Each row is a point on a landscape with many valleys, with its height.
A ball rolls from a point to the lowest of its 2 nearest points, and stops where none of them is lower. Distance is the straight distance between rows; heights are no part of it.
<675>: [120 101 121  96 167 104 152 142 130 159 131 147 136  94 126 193 131 151
 140  78]  height 449
<159>: [103 131 149 103 133 112 115 133 135  87  85 121 150 119  83 101 108 186
 108 117]  height 706
<298>: [125 139 148 118 163  75  74 103 121  81 111 116 133 124 106  96 129 146
 105 133]  height 488
<483>: [125 112 111 132 102 134 111 144 149  98 150 166  72 157 167  98 120  94
  93 172]  height 343
<1036>: [129 138 144 134  62 175 148 113  97 114  85 153 159 118 104  69  81 162
 118 123]  height 325
<666>: [146 129 125 170 173 141 112  72 135 129  97  55 142 156  98 120 178 160
 115 112]  height 567
<976>: [121 122 153  57 109  96 110 152 167  63  97 107 126 152 144 134 110 182
 101 122]  height 384
<601>: [116  88 125 167 131 169 127 122 148 154 114 100 119 127 152 178 168 183
 106 129]  height 576
<544>: [130 147 106  89 139 127 157 192 103 107 173 149 123 152 128 155  83  87
 181  65]  height 554
<897>: [156  99 157 107  96 147 126 140 211  85 128  84 104 177 163 149 131 152
 106 138]  height 552
<133>: [123 151  96 178 113 145 163 126  65 183 146 180 135  92 102  97 141 101
 151  98]  height 515
<640>: [ 87  83 124 146 156 103 112 105 129 149 124 135 113  86 166 131 164 162
  84 140]  height 266
<804>: [ 89  96 147 131 125 129 136 135 125 119  92 115 151  90 124 129 124 193
  94 115]  height 733
<1045>: [133 124 101  73 166  83 107 132 145 110 172 143  83 149 164 152 132  93
 159 137]  height 598
<1041>: [111 116 141 154 126 134 116 163 148 105 117 115 120 159 126 111 110 160
  66 130]  height 636
<691>: [131 102 120  69 143 107 135 147 164 127 139 142 106 141 147 190 131 148
 147  73]  height 475
<905>: [172 158 178 145 101 141 123  88 157 150 125  64 187 101 116 151 153 122
 153 161]  height 172
<286>: [152 134 125 111  86 153 137 139 160 113 160 173  92 136 148 138 118  54
 160 185]  height 517
<1270>: [144 178 168  95 131  91  83 101 123  78 101 121 140 136  84  95 121  80
 163 174]  height 422
<282>: [124 160 119 161 124 131 151  85  80 141 108 142 163  81  88  69 130 107
 127 126]  height 514
<22>: [125 138  76 172 167  87  69 119 121 128 170 100 102 171 137 104 158 127
  87 124]  height 582
<325>: [132 102 145 143 117 134  98 122 191 104 122 106 101 150 148 124 144 156
  77 154]  height 594
<1136>: [120 128 137  57 148  74 113 131 134  98 133 165 112 106 133 142 118 127
 136 148]  height 639
<198>: [123 159 103 192 152 114 116  96 115 159 159  74 151 140  98 147 178 122
 116  93]  height 397
<985>: [ 97 107  99 149 184  81 129 129 114 174 152 163 123  89 138 140 169 122
  89 143]  height 101
<877>: [146 141 137 160 103 150 113 140 167 125 152 134 101 162 129 113 115  92
  85 160]  height 402
<25>: [173 104  91 144 174 125 105  84 154 134 130  70  70 175 147 133 180 130
 118 128]  height 606
<553>: [133 103 182  72 103 141 124 120 176  90  82  98 138 129 141 159 130 190
 119 132]  height 312
<599>: [136 142  83 127 198  78 108 106 116 157 138 105 120 155 130 144 170 133
 128  78]  height 724
<151>: [173  95 115 106 130 128 116 142 186 121 146  86  93 194 162 165 132 125
 112 123]  height 523
<1068>: [141 109 132 143  95 150 159 143 111 157 102 162 131  79 154 116 116 129
 119 166]  height 173
<124>: [113 115  95 110 135 117 154 165 104 132 152 201 115 124 132 150 112 102
 139  97]  height 760
<775>: [165 161 132 132 125 140 154 126 144 142 161 125 156 113 103 161 108  81
 174 106]  height 533
<1181>: [154 153 136 154 108 134 130 109 146 120 169 146 122 123 125 130 131  54
 181 174]  height 535
<465>: [115 127  91 164 111 152 145 134 104 161 144 200 112 127 119  93 126 116
 116 110]  height 490
<678>: [121 140 109 101 124 121 136 119  79  86 104 198 119 124 111 102  85 115
 146 116]  height 344
<1063>: [ 99 127 155  85 136 122 120 164 124  83  86 105 142 156  85 131  90 199
 115  65]  height 683
<82>: [156 151 177 183  85 178 125 108 128 134 111  85 167  95 103 107 119 131
 114 160]  height 98
<240>: [131 153 144 113 143  96 111  89 143 158 120 128 148  70 102 138 152 104
 153 161]  height 571
<895>: [129 142 112  87  85 169 169 111  94 140 103 160 158  97 104  97  65 133
 170 110]  height 267
<349>: [137 130 136 205 132 156 118 108 154 162 157  83 127 138 128 144 166 150
  84 123]  height 531
<238>: [114 140 146 145 136 112 132 111 105 111 100 151 142  86 106  77 108 118
  91 141]  height 460
<757>: [149 101 166  90  83 168 177 156 139 128 104 138 146  85 146 156 102 149
 154 158]  height 158
<826>: [109 118  94 106 143 117 106 186 118 121 199 140  86 181 162 143 122 111
 114 104]  height 687
<285>: [149 137 123 127  85 165 144 132 132 113 144 182 104 154 145 111  89  79
 155 135]  height 501
<1277>: [148  84 133 127 132 187 137 135 161 126 118  90 113 156 154 186 163 193
 142 102]  height 602
<747>: [ 80 107 139 133 114 145 139 194 118 105 113 150 125 158 112 112  94 164
  85  87]  height 667
<1131>: [123 139 152  92 115 102 109 161 135  53 139 114 111 156 141 104  95 158
 104 122]  height 436
<491>: [154 134 161 138 136 145 137  95 162 146 120  80 165 118 128 174 147 154
 145 128]  height 61
<1183>: [121 138 141 123 114 118 115 123 106  93 105 194 101 111 107  72  99 113
 110 150]  height 396
<1187>: [ 93 118 113 160 117 165 169 134  60 171  89 114 182  38 120 125  97 157
 124 104]  height 334
<477>: [138 143 112 105 147 111 129 146 151  86 183 123  93 163 159 138  97  56
 170 148]  height 579
<10>: [176 138 179 120 105 170 153 144 172 139 117  90 168 112 121 187 113 137
 145 136]  height 164
<559>: [ 83 134 142 116  60 158 109  62 103 137 121 196 141 130 162  65  85 117
 191 138]  height 415
<1265>: [ 88 117 138 107  74 144 120  90 119 117 117 193  94 166 161  70  91  98
 232 128]  height 444
<738>: [116 158 131 136 150  95 132  96 103 141 114 130 181  62  78 114 137 121
 142 121]  height 546
<576>: [143 143 189 143  84 174 156 137 109 133  84 119 166  90 108  95  87 149
 120 139]  height 242
<1242>: [114  83 136 100 147 109 121 126 144 133 112 153 108 114 166 168 167 161
  90 151]  height 357
<386>: [131  84 113  93 148 162 140 122 143 101  70 109  98 180 138 170 173 199
 130  85]  height 622
<446>: [135 168 105 172 111 143 183 108  85 188 160 140 159  79 119 109 150  90
 138 139]  height 534
<531>: [155 171 167  80 120 124 106 108 117 114  98 123 131  86  72 117 123  96
 193 179]  height 391
<57>: [156 145 180 192  86 163 152 102 109 147 107  80 171  70 160 137 129 127
 114 180]  height 236
<1188>: [ 87 118  79 142 129 122 125 200 122 146 177 119 120 194 130 140 114 110
 105 102]  height 676
<393>: [138  90 103  74 120 142 126 169 185 113 134 106  92 182 172 187 138 160
 124  84]  height 498
<737>: [164 166 165 110  98 142 131 113 134 154 105  86 153  62  97 125 124 101
 192 203]  height 358
<165>: [133 184 132 193 155  95 112  87 120 131 141  95 153 135  90 110 141 101
 113 121]  height 446
<284>: [127 177 127 154 136 140 148 119 103 129 154 134 156 134  88 118 103  86
 158  97]  height 516
<55>: [ 91  72 123  94 160 108 122 136 129 140 121 138 113 116 141 184 164 184
 108  95]  height 410
<792>: [140 146 116 104 109 169 181 142 102 161 131 138 172  70 107 160  94 123
 174  84]  height 248
<484>: [106 105  64 116 178 109  99 160 122 163 170 118  82 183 168 152 164 110
 106  97]  height 700
<237>: [ 91 131  99 173 147  96  95 149 114 151 154 120 120 176 113 102 145 126
  69 112]  height 614
<101>: [102  95 138 129 131 142 143 163 126 142 119 159 136 100 135 145 115 155
 108 110]  height 754
<32>: [106 129 124 154 139 129 110 152  98 127 130  89 168 189  84 117 117 163
 110  76]  height 625
<408>: [107 128 100 186 131 156 137 196  94 171 139 121 165 157  93 131 126 117
 104  91]  height 651
<956>: [109 116 117 118 124 138 184 158 102 169 140 186 131  74 142 156 125 127
 130 112]  height 767
<771>: [155 100  95 169 146 141 109  89 180 161 150  86 106 132 146 140 180 127
 100 145]  height 574
<310>: [124 130 169  69 139  61  74 112 142  66  81 106 138 138 107 121 131 157
 109 152]  height 443
<784>: [ 87 151 110 154 147 120 127 164  95 161 129 101 170 157  67 139 132 120
 124  73]  height 641
<444>: [130 134 104 122 180  68 113 127 112 114 160 118 120 141 119 141 132 113
 141  99]  height 737
<1234>: [ 93 142 117 180 177 102 127 120 102 156 149 118 156 104  92 127 169 138
 102 113]  height 339
<119>: [158 171  94 160 158 114  98 130 117 114 185  57 130 201 127 123 142 118
 141 103]  height 624
<9>: [108  85  88 174 128 175 125 130 161 163 138  83 103 167 152 173 163 144
  88 118]  height 600
<54>: [166 130 146  77  85 152 162 142 136 140 129 174 119  83 150 140 102 105
 170 171]  height 84
<856>: [154 166 162 122 128  95  91 125 141  77 121  94 139 182  98  97 106  93
 142 148]  height 456
<494>: [113  77 103  70 154 117 114 144 125  91  95  97 113 199 140 147 138 207
 125  72]  height 642
<932>: [151 132 176  97  86 140 145 145 179  98 106 114 144 135 122 151 107 148
 124 139]  height 238
<271>: [ 95 112 114 191 112 150 119 200 111 152 161 131 126 187 111 108 110 108
  74  98]  height 664
<1101>: [127 130 135 123  64 172 144  96  87 138 102 194 137 136 145  59  93 130
 152 116]  height 381
<931>: [104 105  96 170 151 137  91 144 141 165 156  97  93 202 143 132 148 145
  71 114]  height 626
<279>: [126 113 128  58 114 119 127 124 134 103 101 203  86 107 154 102 132  86
 164 205]  height 198
<1057>: [138 164 118 134 151  90 122 100 133  90 182 135 104 147 125 133 120  42
 178 164]  height 557
<222>: [147 137 119  89  86 132 173 103 103 157  94 154 156  43 135 108  93 124
 160 133]  height 217
<515>: [144 120 134 112  78 132 155 100  90 183  95 169 125  52 160 102 118 109
 151 179]  height 151
<183>: [121 121 147 197 121 138 118 112 138 144 116  93 148 109 131 123 167 170
  68 170]  height 580
<857>: [149 116 138 180 105 153 145 149 166 155 153 121 105 114 144 129 141 116
  93 155]  height 451
<1295>: [139 144 144 172 154 123 100 109 119 130 103  52 163 175 102 133 139 164
 118  76]  height 599
<189>: [114 149 101  96 116 139 163 119  81 130 113 200 136 122 109  90  81 112
 185  71]  height 304
<1294>: [147 132 148 102  93 178 185 146 125 157 109 116 174  57 136 184 107 139
 167 125]  height 214
<656>: [149  75 132 129 156 140 107  73 163 128  89 101 103 122 153 130 181 169
  97 147]  height 482
<1239>: [112 141 113 174 175  84 132 101 108 152 144 164 131  81 114  97 182 102
 102 141]  height 243
<625>: [ 89  90 126  72 149 103 136 150 121  98 100 117 135 150 118 150 124 193
 107  53]  height 663
<241>: [139 135 154 113 133 112 130 102 136 154 121 142 129  76 136 124 159 103
 151 221]  height 593
<328>: [105 108 125  95 111 115 110 135 145  81 134 191  65 135 169  86 117  84
 128 203]  height 274
<273>: [123 119  53 147 194  95  94 128 107 181 164  90  98 192 135 135 177 121
 126  98]  height 712
<643>: [128 138 120 143  95 170 143 173 135  75 150 173  83 189 146 101  85  94
 133 113]  height 483
<1126>: [128 120 141 144  96 169 177 128  81 156  87 128 166  45 158 134 110 137
 126 146]  height 257
<1274>: [113 149 111 147 180  62  79 100  86 108 142 122 128 161 115  90 144 143
  89 122]  height 538
<742>: [152 146 172 144  82 160 142 110 115 150  75  73 173  56 136 122 113 114
 168 192]  height 316
<188>: [134  99 114  49 158  76 126 115 165 114 123 149  89 123 180 162 148 124
 133 134]  height 619
<647>: [140 128 156  96 145  90 108 120 136 113 123 144 111 109 119 101 133 109
 134 183]  height 618
<950>: [123 142  91 146 167 106 132 150 103 124 164 169 133 115 113 131 134  95
 136  94]  height 750
<1122>: [141 159 124  88 137 121 155 147 128 117 151 133 132 123 103 180 100 107
 175  83]  height 544
<170>: [143 118 135  59 100 112 148 122 126 146 104 194 102  79 150 117 132 102
 202 179]  height 143
<374>: [130 151 152 115 130 104  94 163 119  42 144 122 129 179 118  78  83 110
 112 146]  height 484
<385>: [121 110 125 141 163 110 120  81 151 129 115  96 138 134 119 139 176 167
 113 120]  height 532
<995>: [146 156 117 152 149 118 110 148 143 110 196  95 113 177 137 126 100  91
 150 124]  height 601
<830>: [116 129 118 188 122 148 153 129 132 183 150 112 135  97 146 150 151 135
 104 128]  height 491
<496>: [129  71 148  91 135 127 103  96 160 102  93 120  99 107 183 144 172 186
 122 171]  height 423
<156>: [127 134 103 177 113 155 133 164 116 117 158 175  91 168 120  82 104  98
 101 124]  height 455
<1269>: [151 186 144 149 133 125 120  81 125 116 133  99 170 122  87 124 119  90
 158 139]  height 489

For each start below, name the point where the ball stops.
<237>: <491>
<995>: <156>
<444>: <985>
<101>: <601>
<188>: <156>
<1136>: <515>
<119>: <491>
<830>: <54>
<446>: <515>

Call two points neighbours if one is among the 2 nearest of the other. Go from one point of each pair to the other, from neighbour to neighbour, staying as low as possible. Name the highest point that can't be avoided.
<491> and <515>: <119>
<156> and <54>: <446>
<515> and <54>: <895>
